Each row is a point on a landscape with many valleys, with its height.
From any point a ball rolls to the lowest of the 2 points nearest to it. It stops when none of these is lower. Distance is the straight distance between rows; heights are no part of it.
q419 (h 39.1): [ 99  99  89 104  92  90 106  83 103  68 117 109 105 100  82  96  81  98
  83  98  90  82 125 103  84 121  81 101 106  97  91  96  97 102  81  80
 124 118 106 130  89  85 103  90  95 102 114  96 117 100  96  93 100 104
 112 111  97 121 103 118  82  91  95  82 104 117 103 109  99  91 109  92
  80 106  83  95]
q317 (h 58.9): [111 107 101  85 120 115  80  97 104 110  82 128 106 125 127 102  85 105
 148  92 108 109  79  80 104  74  96 113  86  66 127 111  93 106 123 162
 103 105 133  84 118  91  97 133 116 122  82 112  73  99  61 101 101  85
 118 124 127 106 100  89 143  61 113 139 115  56  98 118 130 101  46 112
  83 107 112  70]
q376 (h 53.4): [ 97  82  85 108  97  91 102  95  92 113  91 117  80  46  92 101 131 123
 112 152  83 134 112  82 100  66 109  87 108 122 111 100  90  92  83  76
  73 135  96  82 113  92 132  87  93  93 110  66 112  69 119  97  82  95
  70 114 121 103  90 119 102 107  69 120 122 114  90 145 104  98 100 116
 104  93  91 148]
q947 (h 53.0): [132  66 147  75  93 111  89  92  83  94 133  87 125 141 105  86  75 112
 103  88 106  76 127 125 101 121 151  95 105  83 117 111 104  91 144 104
 123  93  98 121  73 137 104 126  67 116 100  99  90 128 106 130 103  99
 108 110 124  66  88  90 100 116  79  77  99  93 120  94  92 116  69  92
 118  88 120  86]
q446 (h 56.3): [ 87  81 101  96 115  99 113  76 114 115  85 118 111  98  90 104 110 117
 143 127  97 115 103 100  74  63 100 128  99 102 135 103  75  99 108 117
 100 127 125 111 124  85 111 113 120 122 109  92 100  72  93  95  63 109
  89 131 123  94  92 105 128  73  79 128 133  67 103 144 123  99  69 105
  79 111 104  99]
q152 (h 18.1): [ 94  93 122  90 112 103 123  79 119 106  99  77 114 128 102 104 100 121
 123 102  96  88  99 115  70  75 106 132 103  85 134 113  71  91 117 110
 117 116 130 137 114 100 102 109 110 106 111 100  77  97  91 104  56  95
 100 114 101  70  85  89 106  73  92 122 130  68 118  94 108  97  61 111
  80 118 132  83]
q921 (h 53.1): [110 118  96  88  84 108 103 107  97  85 105  96 112 138 116  86  71  86
 102  74 114  92 100 107  96 117  96 101 105  82  88 115 122 112 113 128
 137  59 119  99  77 114  80 107 103 101 106 130  88 140  87  99 123  94
 119  91  93 114  86  74 100  91 110  94  79 103  92  64 114  94  99  93
  83  89  93  68]
q205 (h 50.1): [ 89  86 106  99 101  92 107 112 110 135  84  99  92  55  94  92 132  96
  96 147  94 146  97  93 112  61  93  80 119 140  86  92 111  92  74  73
  69  82  90  44  96 114 108  73  92  89 101  84 114  84 108  75  87 104
  72  85 112 101  93  98 101 133  73  91 104 123  84 107 104 110 113 105
 120 105  84 149]
q94 (h 45.0): [108  91 111 103  50  96 105 112  95 114 108 100 117 118  97  95  87  94
  95 128  84  98 115 105  96  95  91  98 144 100  90 115 147 107  97  72
 126  78 102  98  55 140  91  88  76 102 104 104 118 137 113  94  97  92
  86 103 125 115  62  88  85 119  84  57  79 118 104  96 130  97 132 105
  97  72  68 129]
q603 (h 21.6): [ 80  93 105 106 117 107 121 114 100 132  78  98 103  80  96 103 120 101
 108 122 110 124  88  88 107  70 101 106 113 125 116  91  94 104  99 110
  78  75 102  69 114  93 100  94 110 107 100  99  94  85 114  80  89 113
  87 102  94  92  99  87 117 101  90 110 112  88  97 106 100  96 103  99
 108 100  93 108]
q303 (h 54.7): [128  85 141  77 107 119  88  71 101  74 142  68 124 145 109  84  62 102
  91  79 101  67 126 130  87 123 136 101  89  69 109 115  80  86 130 108
 129 100 108 146  72 132 106 130  77 101 115 108  78 134  77 126  96  88
 119  98 121  75 101  88 104  98  94  93  95  84 125  81  88 115  57  93
 104  98 141  63]
q912 (h 11.8): [ 94  99 112 103 109 106 130  98 111 110  90  87 102 111 104 111 122 120
 113 107 102 102  84  99  89  80 109 123  99  87 129 107  84  95 110 120
  95 110 110 114 121  90 102 101 105 101 107 104  75  99 109  98  75  92
  97 109  86  75  97  97 106  84 108 131 125  72 116  95 102  84  82 110
 100 102 120  80]
q374 (h 38.8): [126 117 129  80 131 119  78 113 101 109 108  82  95 136 117  92  93 103
  96  60 106  77  84 104 119 108 136 105  76  69 109 114  94 102 142 142
 111  87 110 111  95 124  97 127 108 101  95 113  51 124  84 115 115  93
 134  88  96  71 104  62 122  92 117 127  94  61 111  69  99 111  60 104
 119  91 135  57]
q809 (h 27.9): [101 136  43 121  96  94 107 100 115  76  77 116  78  95  98 115  87 105
  98  98  78 100  79  93 117 110  72 113  88  89  77  95  97 131  68 111
 103 124 108 116 126  67  97 100 107  80  91 102  92  88  80  87 103  84
  97 105  88 133 136 126 104  75 141 110 103 114  86 110  92  82 103 108
  73  98  85  94]
q990 (h 51.5): [106 127  83  88  98 107  95 101 109  84  92 117 105 122 105  86  67  87
 121  86 105  90  91  95  99 100  74 110  98  82  88 111 108 111  97 129
 129  73 132 102  99  95  89 106 116 102 101 119  96 110  73  84 116 101
 117 116 102 131 102  89 112  72 115 102  90  99  89  89 118  91  94  94
  71  91  81  76]
q774 (h 35.2): [ 99 127  78 110  80  94  69 143 102 129  77 116  96  93 101  95  93  84
 125 115  98 121  82  86 125  89  74 105 120 117  84 112 135 125  88 116
  89  67  90  65 101 110 104 106 112 100  91 113 107  92  85  80 132 101
  75  99 117 130 101  94 125 105 111  82 100 115  78 116 125 103 129  96
 114  89  66 124]
q893 (h 56.4): [113 117 128  72 125 122  90  70 114  88 122  72 117 152 109  86  59  92
  94  68 110  76 111 124  87 116 102 103  86  81  97 105  76  97 121 127
 134  77 127 127  81 122 100 122 108  99 119 118  75 132  64 112 104  98
 131  95 105  91 104  70 111  82 106 112  89  78 111  65 102 112  51  93
  82 108 139  45]
q614 (h 22.3): [110 113  77 115  82  86  88 145  82 127  88  90  74  95 116 108 112  88
  96 111 102 127  71  88 143 102 102  92 105 104  85 104 137  97 103  93
  77  83  62  57 115 101  83  92  95  84  81 104  94  96 102  98 122  96
  84  73  82  99 107  98  83 132 113 100  94 126  91  81  97 101 135  97
 138  99  91 116]
q792 (h 44.7): [ 98 105 120  95 119 111 103  89 111  82 121  83 114 119 105  95  86  86
  65  58 120  74 119 111  93 139 104  97  86  91  90  90  91 100 115 111
 110  84  92 120  86 105  95 113 104 108 102 116  98 124  94 109 122 115
 122  84  74  92 117 100 104  99 116  88  84  92 116  81  80 110  95  91
 101 101 112  60]
q171 (h 30.2): [ 81  97  82 131 109  97  91 108  96 120  75  86  66  51  98 126 135  96
  81 117  93 145  68  83 130  85  87  74 100 128  86  73 101  80  64  69
  41 100  61  50 122  78  96  69 101  84  79  94 108  62 107  88 106  93
  78  63  77 106 118 115  86 124 114 106  96 117  91  89  81  89 124 102
 146 113 114 130]
q354 (h 23.5): [110  80 131  74 100  95 113  70 107 110 124  68 120 139 105  91  92 122
 130  98  94  74 113 133  55  84 128 122 112  97 139 117  73  91 137  96
 130 121 125 145  98 124 113 113  93 103 113 102  85 105  97 125  54  92
 102 104 115  54  77  71  88  83  74  96 126  83 121  87 100 110  60 114
  69 116 145 101]
q855 (h 27.7): [118  84 135  94 123 124  71 124  69 131 103  90  93  88 107 108 111 102
  94  82  97  86 105  94 133 109 150  95  66  89 116 100  90  96 137 118
  71 101  74  97 111 113  97 134 102 100  87  93  69  80 112 106 120 115
 123 100 119  55 106  92 125 120  98 129  98  60 114  84  92 122  86  97
 156  94 123  90]
q408 (h 43.1): [105  98 105 110  62  99  93 119  90  92 103  97 122 126 102  95  70  79
  96  96  98  98 114 105  98 110  89 100 134  93  80 117 151 111 102  93
 133  66  96  97  55 128  73  96  86 110  97 120 115 141  99  93 127 101
  98  86 120 122  69  88  94 107 103  68  70 121  96  95 133  89 132  91
 107  83  67 106]
q569 (h 28.5): [ 88  88 138  84  95  96 130  79 103 111 125  86 120 129 101  85  95  94
 105 105 108  80 119 119  53  85 115 109 122 121 121  98  82  98 118  84
 123 101 118 127  88 121 104  95 109 115 119 103  96 121 109 108  60 104
 108 103 101  71  75  75  92 101  78  74 113  92 110  77  96 109  85 111
  69 115 121  92]
q560 (h 21.0): [ 71  97 105  95 105  89 123  84 125 120  93 122 108  84  71  89 108  92
  97 118  96  99  93 101  81  71  73 115 122 136  97  86  94 103  75  73
 102 104 118  97 101 103 105  82 119 115 115  94 117  80 114  79  71 113
  89 117 101 122  95  94 105 108  80  75 110 105  88 124 101 104 110  95
  74 102  73 121]
q628 (h 38.7): [106  74 105 107  89  87 116 106  90 115  84  80  70  73 108 108 140 108
  75 140  86 134  93  93 113  81 111  72 117 108 100  96 111  65  89  54
  63 113  80  56  99 106 110  60  78  83  98  75 102  92 122 102  80  83
  82  79  95  82  83 110  62 150  77 108 103 130 109  81  81  90 118 110
 138  97 113 141]
q712 (h 47.1): [ 82  79 142  93 113 111 118  64 111  77 128  85 124 119  96  90  85  83
  60  75 124  78 140 121  69 126 117  91 106 107 100  86  90  90 121  88
 107  97  75 125  69 110  98 103  98 128 108 109 117 125 109 122  96 119
 112  85  89  82 105 107 100 127 100  63  88  98 119  94  70 120  98  93
 108 109 126  76]
q872 (h 4.0): [116 102  93 114 101 105  82 141  60 132  80  92  68  80 121 119 129  83
 104  92 106 116  67  80 151  99 134  94  61  95 106  92 111  92 127 117
  60  90  65  62 135  96  83 115 114  78  74 105  80  76 116 104 117 104
 103  91  90  71 102  97 109 111 114 139  88  89 101  73  95 101 119  96
 148 100 111  99]
q126 (h 42.0): [ 59  68 126 112 138 112  95  81  99 112  82  80  91  32  84 112 142 103
  88 109 120 144  94  98  98  75 126  71  80 139 101  69  76  75  80  82
  56  78  86  66 100  86 101  72 107  95  90  91 125  59 138  85  90 135
  88  78  89  73  99  98 102 123  83 125 102  81 109  85  77 107  96 104
 137 121 119 133]
q623 (h 38.6): [ 68  82 118 124 126 115 115  86  99 103  69  81  79  54  86 132 142 111
  84  98 114 128  78  91  99  84 110  92  79 111 110  78  65  79  75  87
  51 107  80  85 117  75  98  70 112  90  99  95 101  69 139  98  81 117
  95  83  73  83 103 114  95 114 109 127 111  77 116  86  71  82 108 105
 134 109 127 110]
q887 (h 41.2): [109  81 107 101  80  89 121 110  89 118 103  93  92  92 106  96 129 107
  81 137  88 109 105 100 101  88 113  84 131 108 105 107 120  83 102  62
  90 107  86  78  89 116 108  72  68  94 104  76 101 110 130 106  80  83
  86  93  96  85  73 101  68 146  74  85 102 125 106  92  90  98 120 116
 116  89  98 135]
q791 (h 40.7): [ 98 119  84 119  68  89  87 130  95  96 100  94  98 111 106  95  85  79
  94  83 105 104  92 103 116 120  83 107 123  94  73 119 143 115  94  97
 114  69  83  84  73 108  79  96  91  93  92 122 112 122  95  92 136 104
  94  69  95 124 101  93  91 108 125  74  76 127  84  85 117  94 143  97
 117  92  70 101]
q120 (h 31.7): [ 75 102 110 100 104 107 139  78 115  95 111  88 120 122  99 101  90  78
  65  81 117  81 107 117  73 118  82 105 112 122  90  80  99 108  89  77
 110  83 106 118  77 104  98  79 112 120 116 121 118 125 110  93  87 105
 108  95  67 113  93  94  84 110 102  64  84 106  99  75  86  98 122  98
  72 104  98  87]
q92 (h 36.1): [119 116  70  93  95 104 125  96 111  61 104  88  95 123 119 112 108 121
  82 101  86  76 104 107  86 120  96 106  78  66 102 103  82 103  90 112
 106 117 118 136 104  93 100  99  82  80 113  96  72 118  95 105  84  70
 105 106  67  82 103 117  81  88 118 123 106  99 114  79  84  78  87 104
  73  94 115  79]
q720 (h 32.2): [ 92 109 117  91  91 110 140  81 110  98 120  81 122 137 111  88  86  84
  87  95 108  79 108 116  65 102  92 110 111 105 106  94  94 105 106  96
 127  83 124 132  81 117  98  93 107 110 119 117  90 134 102  96  72  91
 111 102  85  95  82  82  85  96  97  78  97  94 108  62  98 101  93 104
  64 104 114  72]
q503 (h 62.1): [130 111  96  97 102 108  60 111  68  80 120 115  97 103 105  92  87 106
 118  80  96  74 112  82 122 126 103  83  67  70 104 114 100 105 119 132
 106 108 103 106 110  92  91 141  93 100  91  93  83 105  86 112 140  90
 127 113 118 100 114 105 116  69 110 120  92  82  99 113 108 113  77  95
  96  97 102  78]
q332 (h 13.8): [123  86  96  86  90 102  74  77  85  63 136 110 123 107  93  87  77 117
 125 100  94  71 133 107  85 117 102  90  88  74 112 109  83  93 107 104
 129 121 115 136  95  95 114 123  80 103 110  87 111  98  86 115 113  97
 111 129 123 106  96 107  87  79  75  98 103  94 110 125 105 102  79  89
  85  96  99  88]
q68 (h 47.6): [ 96  70 127  91 104  97 101 116  96 124 103  94 110  67 105  94 126  94
  97 127 106 132 121  97 102  76 128  72 109 135  97  87 104  85 109  82
  77  78  86  55  88 119 101  80  85 107  95  78 113  92 124  89  89 130
  85  91 108  61  83  88  94 135  57 102 109 108  96  98 101 117  92 105
 125 110  97 142]
q813 (h 21.2): [102 102  93  96  86 103 102 122 115 125  73 126 110  92  96  89  96 101
 136 150  85 121  91  85 105  66  85 112 129 114 105 108 117 118  88 111
  93  90 114  77 104 111 120 103 106 116 105  95 104  85  96  80  93  98
  76 133 136 120  91  95 134 102  82  96 118  98  80 137 127 100 100  97
  93  82  72 129]
q139 (h 35.3): [ 64 103  85 122 125 112 128  97 110 116  60  92  78  70  84 129 132 110
  87  98 111 124  64  91 113  85  87 109  95 119 106  80  79  98  64  95
  65 103  90  84 129  70  96  78 115  92  97 111 101  79 121  89  92 104
  82  90  64 104 118 108 103  97 127 108 104  96  98 102  76  76 120 102
 111 103 105 101]
q219 (h 49.6): [104 121  86  86 106 105  89  83 107  76 107 118 110 112  94  93  66  98
 121  95  96  84 109  95  90 102  69 109  82  82  97 101  91 107  96 123
 128 103 129 120 114  81  99 113 115 103 108  99  98  94  66  89 109 101
 121 134 113 128 107 108 106  67 101 112 102  92  98 109 118 100  74  88
  68 102  85  73]
q245 (h 47.7): [ 99 116 104  76 127 104  87  62 109  78 114 101 118 118  84  96  67 103
 107  84 103  79 113 114  83 108  77 109  66  84 100  99  60  95 101 122
 128 114 124 139 117  89 101 121 124 103 110  98  94  91  60 100  97 112
 123 130 111 111 114 112 102  69  94 118 106  75 111 105 107 111  56  90
  69 120 109  59]
q683 (h 34.6): [132 111 121  86 118 109  66 131  74 120 101  97  85 116 119 100 105 103
 103  61 104  81  80  89 141 110 144 100  63  72 111 112 105 102 149 143
  95  92  92  91 114 116  91 133 113  93  79 108  55 109 103 116 124  96
 133  97 103  67 106  70 124  99 120 137  85  65  98  76 105 116  81  99
 127  92 121  72]
q214 (h 43.4): [ 81  86 110  78 107  74 101  46 106  77 129 122 112 102  67  85  89 100
  92  96 103  72 136 125  53 101  99 105  89 123 108  86  77  86 100  62
 132 145 106 147 104 103 107  90 117 112 119 100 123  88  96 110  70 128
 116 113 109  99  93 117  73  97  61  79 112 109 120 121  90 112  93  86
  67 116  96  96]
q821 (h 14.8): [ 90  92  96  92 109  84 107  67 105  81 107 105  93  89  81 114 116 131
 111 106  89  86 115 113  65  93 102 112  72  86 125 103  50  85 105  89
 103 157 111 160 124  82 117 102 106 100 108  83  99  85 104 108  61 106
 101 123  98  85 106 130  83  75  79 122 132  83 117 129  94  96  78 109
  80 113 116  94]
q566 (h 25.7): [109 109  70 105  82 100  96  99 110 106  91 126 100  83  96  97  95 114
 135 146  73 108  99  84 105  75  82 108 122  98 113 118 106 112  87  98
 100 124 116 111 112  96 133 107 105 105 105  81 114  80  95  89  90  81
  79 140 131 136  99 111 114  86  91 102 116 101  86 151 122  95 100 108
  82  80  71 126]
q935 (h 44.8): [ 58  66 139  96 138  99 108  88 109 122  92  87 109  55  92  97 130 102
  89 106 126 135 108 111  82  71 130  81  99 152 104  76  80  85  99  85
  72  79  98  68  89 105 100  74 107 110 103  91 119  74 133  87  83 140
  95  80  99  65  93  78 104 124  66 106 110  82 104  95  86 116  86 107
 117 124 111 135]
q857 (h 21.9): [ 91  89 125 106 103 110 103 111  95 104 109  88 116 116 112  96 100  79
  68  67 134  95 110 111 106 134 112  86 111 107  89  89 125 101 126  96
  86  59  61  79  74 109  85  97  91 126  82 111 118 129 113 109 128 121
 102  64  67  91 106  95  99 130 112  72  70 108 105  80  91 113 123  87
 132 108 110  86]
q839 (h 21.5): [128  89  91  92  76 106  66  97  79  55 125 103 125 119 103  88  66 107
 118  94  92  75 125  97  97 124 101  86 101  70  96 119 115  95 105 109
 137  93 116 121  72 105  93 122  70  97 106  97 107 123  83 108 139  89
 112 115 128 116  88 105  91  78  94 100  76 110 105 108 119  94  92  87
  91  83  80  86]
q831 (h 27.5): [126 103  73 112  61  99  70 116  80  83 112 109 111  98 101 100  79 113
 120 114  73  90 112  88 115 116  91  96 120  82  97 125 132 107  91  97
 125 108 104 112  77 100 110 115  68  95  99  82 116 108  95 106 132  81
  87 121 129 129  87 106  91  93 100  93  93 120  98 123 122  90 113 104
  98  77  71 121]
q265 (h 29.9): [106 129  49 116  88 101 116  96 119  95  78 124  84  99  98 107  86 114
 118 124  76 106  79  90 112  84  73 120 114  83  96 112 103 119  76 113
 101 130 113 120 128  80 116 102 105  91  97 100  94  88  83  82  90  74
  85 125 109 131 125 126 113  75 129 110 109 111  88 130 106  84 102 110
  77  87  76 101]
q125 (h 63.9): [122 121  72 112  93  93  63 124  76  70 112 117  83  98 105  92  93  81
  98  54  99  78  96  85 124 141 112  89  59  71  71 103 108 115 111 127
 111 101  95 100 100  88  80 129 102  73  83 102  88 116  84 115 148  95
 129  83  94 107 127 106 116  75 137 118  70  99  79  98  98 112 101  92
  91 101 104  82]
q888 (h 41.5): [102  80 102  89  89  79 110  62 101  70 131 117 103  95  82  92  99 107
  86 107  96  73 139 116  57 108 106  95 108 104 107  98  87  84  93  60
 121 145 102 138  94  98 111  86  90 103 116  88 121 103 112 114  74 103
 111 105 101  95  90 117  65 103  76  78 113 122 110 119  83  99 102 103
  75 101  98 112]
q543 (h 51.3): [116  57 148  90  83 109  98  93  90  81 133  97 132 131 102  83  69  86
  95  92 117  80 142 115  87 130 136  85 112  87 101 108 120  89 136  96
 125  84  75 105  57 128  87 117  73 126 103 108 110 135 105 128 113 116
 103  97 127  82  91 107 108 118  80  66  81 103 118 100  99 113  91  88
 123  93 111  86]
q134 (h 45.8): [ 82 104 113  73 124  91 106  48 116  80 121  99 117 120  77  95  74 100
  96  84 103  75 119 126  57 106  81 121  71 103 106  94  61  88  99  94
 133 122 123 150 115  99 106 107 125 103 120  98 105  88  75 102  77 123
 117 129 111 106 104 106  83  81  78 102 108  87 114 100 100 112  69  81
  63 127 109  72]
q141 (h 54.8): [ 82  83  86 112 108  98 117  81 103 110  81 118  91  67  76 105 126 119
 120 145  91 135 100  88  94  63 102 115  95 112 122  96  78  99  83  96
  80 138 106  99 128  76 118  95 113 105 110  87  98  67 113  90  70 110
  78 126 117 105  98 127 121  84  84 131 126  87  91 151 108  94  94 109
  92 102  91 122]
q325 (h 32.4): [118 135  48 103  90 102 107 104 110  59  92 108  87 115 113 105  92 108
 102  91  82  81  95  98 106 121  86 100  73  66  83 104  92 119  84 121
 119 111 130 116 106  80  91 105  95  72 100 100  78 108  78 102 111  80
 114 100  80 109 122 119  95  70 133 126  94 107  95  90  93  82  88 106
  65  94  99  77]
q745 (h 33.2): [ 93 100  92 115  96  89 109 108 103  87 102 102  81  80  93 109 113 103
  66  96  96  98 105  92 100 116  85  85 114 102  94  90 100  93  77  75
  78 119  74  98 100  78  99  72  87  97  93  85 108  89 112  96 102 101
  99  81  73 107 110 121  77 121 115  84 108 125 101 101  79  87 122 106
 110 111 101 111]
q789 (h 31.9): [ 70 123  73 108 133 108 124 100 126 116  61 102  91  93  95 125 113 101
 100  77 117 113  54  99 114  94  78 124  91 111  94  81  86 117  81 117
  82  92 111  94 136  73  96  92 126 101  96 124 107  88 105  90 101 103
  86 100  66 119 129  98 119  74 136 104  93  94  83 110  85  78 122  93
  88  98  90  91]
q721 (h 25.6): [ 63 100 101 100 115  83 130  67 123 103  95 122  88  79  62  97 114 104
  69 107  92  93  89 102  79  80  75 108 114 140  94  80  93  95  60  48
  99 130 107 108  99  93 108  62 120 105 112  94 123  79 118  82  68 104
  98 102  89 128 102 112  85 113  86  69 106 119  89 116  76 102 119 104
  80 114  82 128]
q221 (h 51.2): [105  94 133  83  89 118  95  90  91  82 118  94 134 140 104  83  50  78
 104  73 119  86 120 111  81 121  92  99 114  93  93 104 110 101 115 122
 143  60 115 106  60 123  82 114 104 113 116 126  99 144  78 102 122 106
 119 101 122 110  75  72 106  82  92  82  69  98 105  76 120 102  89  86
  88  94 101  65]
q915 (h 57.5): [105  91 106  86 108 104  89 101 104 105  84 127 118 111 109  94  92 106
 155 116  98 109 103  88  86  73  90 115 100  90 128 102  87 110 113 142
  99 107 128  93 116  93 112 126 117 131 102  98  91  78  76  97  90 100
  98 142 135 105  87  92 135  75  81 121 129  61  98 135 133 105  61  95
  81 106 100  94]
q266 (h 27.6): [ 70 107  99  99 136 109 118  95 121 128  69 107 112 100  94 108  99  98
 118  88 118 112  71 100  94  84  81 132 102 116 117  82  85 111  98 127
  94  82 123  86 124  86  97 105 132 124  98 114  98  82  97  79  95 118
  93 116  86 111 110  85 133  79 103 110 111  72  94 117 102  94  96  89
  88 102  94  86]
q786 (h 23.7): [ 96 120  68 130  95  89  84 136  78 123  82  95  63  71 109 120 123  84
  95  98  96 128  62  80 145  99  95  88  88 110  83  84 118  99  89  94
  54  98  57  57 129  80  85  95 102  73  75 103 100  72 103 105 119  97
  81  69  79 102 123 106  97 113 135 106  94 119  87  87  89  95 135 100
 135 106 103 114]
q196 (h 29.2): [ 75  89  97 106 104  76 115  79 115  87  97 124  75  68  70 103 115 111
  59 106  82 102 110 101  83 100  79  90 123 125  86  89  96  91  54  42
  89 145  88  97  92  85 110  56 102  97 101  78 121  83 116  90  74  97
 103  86  90 120 105 127  69 127  97  70 113 132  95 119  79  96 123 112
  92 116  95 135]
q97 (h 16.3): [ 82 128  63 134 103  83  79 126 104 116  74 100  66  70  96 115 109  83
  97  80 107 125  60  93 135 112  76 105 103 124  68  86 111 121  67  90
  69 100  67  73 125  72  97  90 111  78  73 106 114  68  93 103 121  95
  74  65  73 126 138 106  95 102 145  81  90 123  73 101  89  95 145 100
 112 108  90 111]
q549 (h 35.4): [ 84  72 110 110 104  92 103 102  98 106  84  76  74  62 107 115 143  96
  69 127  95 143  90  98 110  79 103  57 105 123  87  81 112  62  73  53
  49  93  68  37  97  91 101  54  89  90  78  85 112  79 115  91  92  94
  89  59  80  92  99 114  70 151  89 105  96 123 103  76  75 100 117 105
 153 120 124 149]
q268 (h 27.4): [ 86 102 107 113  96 106 113  95 108  91 108  87 112 121 112  99  94  76
  60  64 130  93 107 114  90 140  83  99 114 116  81  85 123 112  96  87
  94  68  80  93  69  99  84  85  95 120  98 122 124 135 108 105 115 108
  98  63  63 118 102  99  88 118 123  65  71 120  94  74  88  96 138  90
 100 104  99  91]
q114 (h 60.5): [128 118  89  87 103 109  71 112  82  96 100 121  91 117 124  99  92 111
 139  89  98  87  86  76 123  97 106  90  69  61 116 119 105 110 130 152
 106 107 120  94 120  90  92 135 100  96  81 101  72 109  78 112 121  72
 117 123 115  99 104  94 126  61 119 139  99  71  94 106 119 104  63 110
  88  92 103  77]
q778 (h 38.9): [128  93  86  92  86  96 110  88  89  61 124  87 105 117 114 109 106 131
  90 103  88  68 113 111  83 123 114 100  88  67 122 109  77  90 106  99
 108 128 111 147 102  96 115 107  60  87 112  78  91 118 110 118  83  68
 105 104  82  80  97 114  69  99  95 108 107 101 116  98  78  86  88 109
  84  90 115  93]
q866 (h 13.0): [104  92 109 103  95 103 100 133  84 123  96  85  94 103 117 104 117  88
  77  95 118 109  95 101 125 116 115  81 107 104  91  92 128  96 118  95
  74  68  63  66  94 108  83  90  88 108  83 100 104 104 118 103 116 110
  98  73  71  83  96  97  86 138 101  93  89 111 101  73  91 108 123  95
 145 104 103 100]
q198 (h 31.6): [112 110  78 111  57  91  72 139  97 121  90 105 101  86  95  97  92 101
 121 133  79 118  99  89 127  98  76  98 133 103  87 128 145 116  86  88
 104  87  96  87  82 123 114 102  84  93 100  96 117 101  96  95 123  85
  75 109 135 130  86 104 106 115  96  78  98 124  93 119 132  96 124 105
 119  76  62 146]
q224 (h 19.3): [104 114  80 115 103 109 120 122  95 102  83  89  84  99 112 120 129 113
 100  97 101 106  73  81 115  89 111 106  84  82 111  98  87 101 103 125
  77 107  92 101 132  83  90  97 103  83  94 104  73  97 111 102  97  88
  95 102  71  77 106 102 104  89 124 136 111  89 108  85  89  83 106 107
 113  94 107  85]
q445 (h 42.1): [105 125 117  88 137 115  92  93 115  97 106  80 102 131 115  98  96  92
  70  44 118  78  94 111  99 129 110 103  70  82  85  98  78 107 124 135
 107  77 111 118  90 114  97 117 114  99 104 121  77 129  89 115 121 102
 124  78  69  87 117  70 116  88 125 116  80  77 108  66  85 107  78  93
  91  96 130  46]
q209 (h 49.3): [ 92  79 136  94  92 107 106  85  97  73 125  97 137 126  93  84  67  75
  85  82 114  82 137 112  71 118  99  94 117 110  90  95 109  94 109  92
 131  78  90 111  63 115  82 104  99 122 114 114 122 132  96 108 111 119
 110  98 114 106  87 100  99 104  88  65  78 109 110  96 103 108 106  87
  97  99  94  83]
q455 (h 51.9): [103  86  95  95  95  85  91 107 109 119  97 118  96  46  94  85 139 107
 107 152  84 143 120  90 102  66 101  77 112 136  86  97 107  96  73  65
  82 117  96  65  87 114 130  81  88  91 112  71 128  75 114  97  84 100
  67 101 137  98  84 103 101 125  51  98 109 130  81 136 111 115 102 110
 107  97  80 167]
q350 (h 18.8): [129  86 114  93 105 110  71 143  55 133  97  97  91  84 122 115 115  94
 102  97 101 104  93  85 157 109 147  88  65 100 113 100 114  91 137 115
  72  87  63  65 118 112  88 125 103  94  78  94  81  77 116 104 121 107
 109 100 116  60  91 104 107 123  94 133  89  82 105  80 105 121 100  95
 152 100 106 107]
q936 (h 38.1): [ 94 136  70 123  78  80  81 138 114 118  78 105  82  96 103  99  86  78
 113  91 105 115  64 100 123 100  76 117 123 110  67 122 135 123  84 113
 102  65  94  82  94 105  94  95 112  84  89 133 108 104  83  91 127  99
  83  75  97 145 116  86 114  98 142  77  88 127  65  97 114  98 151 102
 108  87  63 114]
q448 (h 36.2): [ 96 110  73 126  94  89  99  99 107  66 101 106  88  85  84 108  88 100
  70  84  86  93 103  98 102 138  71 102 109 101  70  83 112 113  59  76
 102 123  81 116  90  74  93  82  93  92  96  90 115  91  95  92 112 100
 104  80  82 126 125 132  77 102 126  79 103 128  92 106  92  87 125  97
  90 107  88 104]
q693 (h 23.6): [101 145  48 128  92  89  92 122 113  88  78 111  67  90 102 109  94  90
 101  80  89 106  67  89 126 116  82 113  94  96  65  98 106 135  71 112
  95 110  96  95 121  72  95  99 109  68  85 113  98  90  84  99 121  91
  93  83  78 127 138 112 105  83 152  97  92 123  73 102  88  90 131 103
  86  98  84  98]
q588 (h 17.3): [120 120  82 113  96  97  92 141  75 119  87 103  73  98 119 108 119  90
 114  86 102 111  67  70 143  98 120 101  72  81 103 109 116 104 125 136
  78  93  80  72 135  88  84 115 109  77  76 113  76  95 104 108 122  91
 103  98  91  89 111  95 111  92 127 134  94  91  88  88 104 100 114 101
 117  93 104  88]
q244 (h 15.5): [ 88  99 103 100  96  95 117 112 111 123  91 110 106  92  93  90 104  94
 113 129  97 112  96  91  97  72  83 111 131 120 104 101 104 106  90  99
  99  84 117  82 106 108 105  90 105 114 110  91 106  95 110  76  87 111
  86 114 105 111  91  86 111 104  83  82 119 105  93 110 114  97 110 100
  94  92  78 116]
q825 (h 5.3): [120  89  96  76  96  95  86  66  94  79 131 104 112 111  97  95  91 130
 133 106  96  73 121 119  69  98 102 105  88  80 126 117  63  87 116  96
 123 138 126 151 111  94 129 124  90 101 109  82 108  92  86 119  81  92
 105 132 118  90  94 104  84  68  66 112 119  87 113 126 106 103  64  98
  72 101 111  91]
q542 (h 43.3): [109  90 108  98  60  88 107 111  96 123 107 103 106  96  96  90 109 106
  94 141  82 105 109 105  96  91 103  91 140 110  92 113 132  98  95  59
 112 100  99  84  68 135 109  82  71  97 108  78 122 120 126 105  86  86
  81 102 120 102  69  94  83 131  71  65  92 128 100 108 114 104 123 115
 105  78  76 146]

For each start below, name the point where the ball stops.
q141 -> q244
q990 -> q244
q935 -> q244
q542 -> q97
q792 -> q872
q92 -> q97
q893 -> q872
q503 -> q244
q125 -> q97
q936 -> q825
q720 -> q912
